A landscape with many peaks, sampled at points; each row gives a point and its height.
From any point a climber steps to the highest of the 2 points nearest to it. It stops when none of these is higher. Distance is the straight distance between rows; heights are no part of it.
rebu: [-17  19 -12  10   7  13  -3 -16 -28  -6  32  -6 -11  10   3  -3  15  27
 -38  40]  height 33.9
mib: [-12  -5  19 -17   4 -46   7  12 -11  -4 -40  -9   1 -36 -10 -36   1   3
  13 -15]  height 9.6
Fub: [ 47   3 -28 -34   2  13   0  11  10 -44   4  37 -51  25  12 -20   4 -52
  -7 -26]  height 43.6
bev: [-31   1  18  -4  12 -23   9   7   1  25 -39 -20  29 -65 -15 -31  -2  -6
   6 -12]  height 8.5
zor: [ -7 -14   1  -1  34  25  10 -25  19  29  19  -6  73 -40  11   2 -33  20
  20 -16]  height 27.4
Raz: [ 25  18 -32 -25  -2 -13  -5  12  -2 -31 -13  29 -48  10  -2 -18  23 -50
 -16  -3]  height 41.5
bafel: [  3   5 -17   3  12 -11 -21  33  -3 -13 -36   8   2  10  -9  -8 -47 -48
  17 -22]  height 53.7
sagel: [  8  15   8  -4 -17  47  41  -8  27 -20  39   7 -17  33   8  24  34  15
   5  32]  height 20.4
Bapud: [-31 -11   1  -4   0  -2  13  -8  -1  26  -8 -23  33 -48 -21 -12   5  -7
   2 -14]  height 7.7
zemi: [ -5  25  -2  -6  -4   2 -21 -12 -20 -16   1   1 -11  20  13 -16  19   1
 -34  24]  height 35.7
pogip: [-25   6   6  -6   3  19  54  38  22   2  -9 -11  -7  -1 -26  36  -3  -4
  29  -7]  height 71.0
rerig: [ -9  -4  10 -12   1  13   6 -29   4 -32  42  -8 -22  24  16 -10  20   8
  -5   3]  height 18.2
Som: [ 15  14  33 -33  14 -21  16  25   3 -43 -18  13 -24  10  19  -1 -16  20
  21 -12]  height 7.3
fesof: [-13 -23  11   0 -20  18 -11 -36  13  20  11 -23  49 -21  -1 -17  -8  18
 -12  14]  height 25.0
besis: [  2  19 -16  23  -9   8   6  25  23   0   5  -3 -18  13 -37  34 -18 -59
  24 -21]  height 63.0
fop: [ 31   0   2  15  -2 -36 -24 -20  -4 -26  -6  18  -2  -2   2 -55 -15   2
  10  20]  height 51.4
Budiv: [-39 -37 -11 -27  -1  24   7   7   5  32 -24 -22  43  -8  13  21  -1  -1
   5 -33]  height 73.3
kup: [ 33 -15 -23  23  -8 -51  -5 -14 -48  -4  42  -4 -44   1   5 -41  10  10
 -17   9]  height 59.4
soz: [  7  36  43  19  50  18 -14  -9  -1 -15  17  21   6  21  36  17 -29  24
  44 -13]  height 4.4
zis: [ 19   5  -4  -3 -36  45  40   5  37  -3  31   4 -15  28  -8  45  30 -12
   5   5]  height 21.3
Raku: [ 31  -3 -21 -22  10   1  -3  21   9 -46  -6  28 -32  34  16 -18 -30 -37
  21 -22]  height 46.0
Vis: [-15  15  -3 -12  23  11  13 -15  -1 -36  30  -3 -11   8  13   1   5 -11
  11 -13]  height 17.1
Bazek: [ 36 -23 -18  22 -19 -28 -17  -9  22  -8   9  14 -49  -6 -56  -8  11 -39
 -22  -6]  height 66.9
vosi: [ 14  26  30   8  21 -19 -27 -23  -9 -25   2  16   4  -3  22 -35 -12  25
  -1  22]  height 46.9
daf: [ -8  10  16  14 -16  -3 -17   3  11  -5 -21  -9  17   1 -20  -3 -22 -11
   8  27]  height 56.1
rom: [  9  -2  -4  14 -28  39  -7  -5  25  15  18 -11  10  46  11  50   3 -23
  18 -16]  height 70.8
vetad: [ 15   2 -48  36  -1 -23   1 -10 -53  23  53 -16 -44 -11 -17   2  18  -9
 -38  10]  height 31.2
raluk: [ 43 -27 -40  39 -19 -39 -20  10  -9  11   8  13 -69   0 -53 -16   2 -21
 -41  10]  height 70.0
konov: [-32  -7   0 -21  12  41  22  35  11  24 -24  -6  28  16   9  53 -19  11
   2  -5]  height 73.4
Pep: [ 23 -10 -41  36 -10 -30  -1  39 -41  23   2   8 -75   3 -44 -10  10 -27
 -41  26]  height 67.5
sunu: [ 24  23  36  -6  33 -15 -12  24   7 -32 -22  23  -9  22  29   9 -44  17
  29 -19]  height 6.3
roku: [-13 -14  -1  -3  21  33  -1 -32  22  29  20 -11  70 -41  -5 -10 -22  35
 -20  24]  height 26.2
rerik: [  8   1  -5  14   0 -32  14 -32 -37   5  36  -3 -11 -11  27 -27  41  41
  -4  17]  height 52.4
feti: [ 17  -4 -13   6 -22 -23 -46 -30  -7   1  -7  -4   6 -13  -3 -36  13 -40
 -16 -17]  height 21.4
Nanos: [ -7  15  10  11  -1  -4  -2  35   0  11 -16  -9   9  29  14  22 -35   3
  30 -45]  height 62.3
naze: [ 40   8   9   2 -38  30  -1  -5  24   0  17   3 -22  51  23  28  20 -38
  18 -24]  height 75.8
zifuz: [-18  28  -5  -4  34   0  12  -8  -7 -24  11  -7  17 -13   4   8 -12 -16
  24 -27]  height 15.9
tavub: [-20 -25 -25  -7  -4   3  17 -25 -11  29  14 -18  33 -42 -12 -18  32  17
 -22   6]  height 7.0
zut: [ 21  -9 -21  -1   9  -1 -35  22   0 -27 -16  17  -9  39  21 -14 -51 -33
  22 -35]  height 49.2
tuseg: [ 11   0  -5  13  -4 -43  -5 -23 -24 -19  19   1 -12  -7   7 -39  17  10
  -3  12]  height 55.8
kelo: [  2  11   8   8   9 -11  12 -34 -26   9  21  14   5  -6  31  -9  46  67
  -4  37]  height 49.8
muf: [-14 -18 -11  -9  25  12  43 -25  12  -7  27   6  20 -13   6  15  24  31
  20   5]  height 5.8
valam: [  6   8  12   8 -22  10 -11  17  24 -16  -6  -8 -11  37 -17  15 -24 -29
   6  13]  height 61.0
deruk: [-38 -35  -8 -49  27  11  16   2  -3  19 -24   1  38 -25   8  11  20  37
 -15   0]  height 41.4
nevi: [-14  -9   1 -31   3  45  56  44  25  15  -6  -2  10  17  -6  47  -6  17
  14  -1]  height 70.3
por: [-18  20  10  25   0  10   0  14   8  32 -27  -7  43  -9  -7  31 -16 -10
  32   0]  height 30.7
Kudi: [  9   2   2   4 -21  -1  -4  20   8   8  -9  -9   1  30  22  21  -6 -27
  29 -48]  height 66.8
goder: [ 41   0   5 -10 -43   2  -2  17  18   5 -11   3 -26  37  20  23  12 -45
  23 -49]  height 71.4
lozit: [  2  27  29  -2  35 -13 -24   2  -6 -17 -14   5  25 -25   5 -13 -50   9
  12 -11]  height 13.0
pir: [ -7 -13  29 -14  26  24 -11 -38  -2  14  16   6  36 -27  25 -17  -1  70
 -24  27]  height 45.2
ker: [ 38   2 -44  -7  -5 -15 -28  -1 -16 -32  -5  41 -46  23   9 -38  15 -24
 -25  16]  height 39.4
lof: [-29 -25   5 -12 -42   2   3  12  -8  16 -13 -26 -14  11  -8   0  19  24
 -40  22]  height 23.1
miz: [  3  45  36  -7  30   7 -24 -21  -5 -28  -1  22  -3  21  40  -7   3  14
  10  22]  height 43.2
vun: [-27 -25  -3  -8  13  26   7  25  -1  49 -25 -10  55  14  18  39 -23  19
  14 -28]  height 77.4
tokob: [  6  -9  10   5  20   3   2 -35 -28  33  25   4  29 -25  30 -18  15  83
 -29  38]  height 47.1
Ludem: [  7  42  38   3  20   0 -25  11  -1  19 -42  18  42 -21  25  34 -20  16
  19   3]  height 36.2
molez: [-10 -14   5   7 -27  22 -37 -47  12  11  15 -23  37   2  13 -12  -1 -14
  -8  -4]  height 23.8
lef: [-18  -5  10  -5   7  39  13 -28  12 -15  40   1  -2  23  15   9  20  34
  -1  30]  height 19.3
gane: [ -5  14   9  24  13  10   3  -5   8  34  -3 -11  64 -31   1  12 -34   4
  35 -20]  height 28.8
Puna: [-16 -16 -13   2 -22 -29   6   6 -19  18  -5 -16 -23 -25 -23 -16  38  -6
 -15   2]  height 67.2
Mula: [ 16  18 -23   6  -7 -14 -39 -11 -33 -18   1  16 -30  28  19 -36  12 -10
 -33  34]  height 37.6
sakip: [-32 -31   9 -14 -31  19  -9  -6   7  17 -18 -29  27  -2  -4   1   7  19
 -26  18]  height 23.9
peg: [-14  -6  47 -17   7 -28  13   9   2  -1 -42  -8   9 -34   2   1  -4  31
  21 -14]  height 10.8
puf: [ -2  -6  10 -29   7 -32   4  20  -3 -31 -29   2 -11  -2   9 -18 -18 -12
  19 -30]  height 8.4
supuf: [-18   5  -1   8  13   0 -13  34  -6  -4 -11 -12   8  18  -5  10 -62 -22
  15 -38]  height 58.2
Suna: [ -3  12   8  13 -13 -19 -30  12  -8   5 -33  -3  11 -13 -27 -39 -23 -11
 -22  36]  height 56.4
gise: [-11  16  41 -12  35  -9  -5   4   2  -2 -18   2  26 -42   2  15 -34  30
  11 -19]  height 11.9
Selum: [-11  12 -40  21   1   5   3 -20 -31   4  50 -11 -17  -6 -13   2  22   1
 -41  24]  height 32.5
fep: [  8 -15   0   6 -26  -4 -30 -37  10   0  12 -15   0   8   2   4  16 -34
  -9 -27]  height 22.6
rogif: [ 14  -5 -23  18 -18 -24 -32  21  -9  -2 -43  23 -20  -1 -30 -39  -9 -27
 -18  39]  height 61.2
Vuro: [-17 -52 -31 -17   9   6  37 -25  10  13  27  -6  25 -25 -14  -1  34  22
   2   9]  height 6.4
magur: [ 28  -5 -43  17 -20 -22 -13  36 -26   0 -27  30 -57  15 -29 -30   6 -22
 -36  44]  height 64.8
gosi: [ 15   0 -12  19 -18 -17  -7   8  23 -12   1   6 -27  -2 -46   1  -1 -50
   7  -7]  height 63.1
Rav: [ -5   7  17  17  -8  31 -12 -15  18 -11  18  -9   8  36  11  22 -20 -14
  14   4]  height 65.9
zam: [ 28 -36 -20  22 -28 -47 -13 -15 -25   3  29 -10 -44 -11 -25 -31  18  -4
 -30 -15]  height 62.0
boseb: [-13  19  26   4   5   8  -3   3  11  28 -39   4  51 -28  -4  28  -4  21
  16  21]  height 33.0
furav: [  5  48  44   3  24   4 -35 -14  -1  -7 -24  24  28  -8  36  20  -5  29
   3  18]  height 39.6
keri: [-22 -16  16 -30  22  11   5 -15   1  -3  -3  -3  28 -21  22   7   9  48
 -16   8]  height 43.1
sadi: [-32 -15 -11   1  -9   2  34  11   8  21 -15 -10  -8 -27 -32   6  40  -1
   0  10]  height 70.9
Koro: [  2 -30 -23   8 -21 -37  -1   3 -18  24  12 -18 -57 -16 -33  -7  30 -15
 -49 -15]  height 64.3
Samo: [-21  11  -8  11   1  23  27  48  12   9   1 -19  -4  16 -24  39 -26 -28
  19 -34]  height 67.1
Zukaz: [  5  17   6   8  25 -11 -18 -14  -5 -16   1  -1  19  -4   8 -17 -32 -26
  24 -23]  height 14.5
Bonot: [-27 -21   6 -14  -4  12  63  29  25   4  -5  -5  -9 -18 -32  21  24  19
  18  12]  height 74.7
Tikis: [ -4 -34  -5 -17 -56  16  26  15   4  22  -4 -14 -28  21  -6  11  44  18
 -34  16]  height 22.5
zapi: [-16  14   0  -7  35  -2  46  -6   7  -6   3  13  23 -36  -4  29  20  25
  35   3]  height 5.1
seb: [ 12  34  22   4  34  15  -4  11   5 -35  12  19 -14  43  25   6 -38  -5
  32 -10]  height 5.3
Giku: [ 17  -8   0 -15 -50  18  22   5  27   5  14  -6 -34  17 -10  19  47 -12
 -19   1]  height 22.0

For each start below, name the point where the climber stops.
Selum | naze
vetad | Bonot
Fub | naze

Call two points neighbours if one is among the 2 nearest of the other. Go from one point of each pair to the other, from neighbour to neighbour, staying as high as possible. Name the lowest point that can't be avoided.
vun, naze | daf
Bonot, raluk | besis
vun, Bonot | nevi
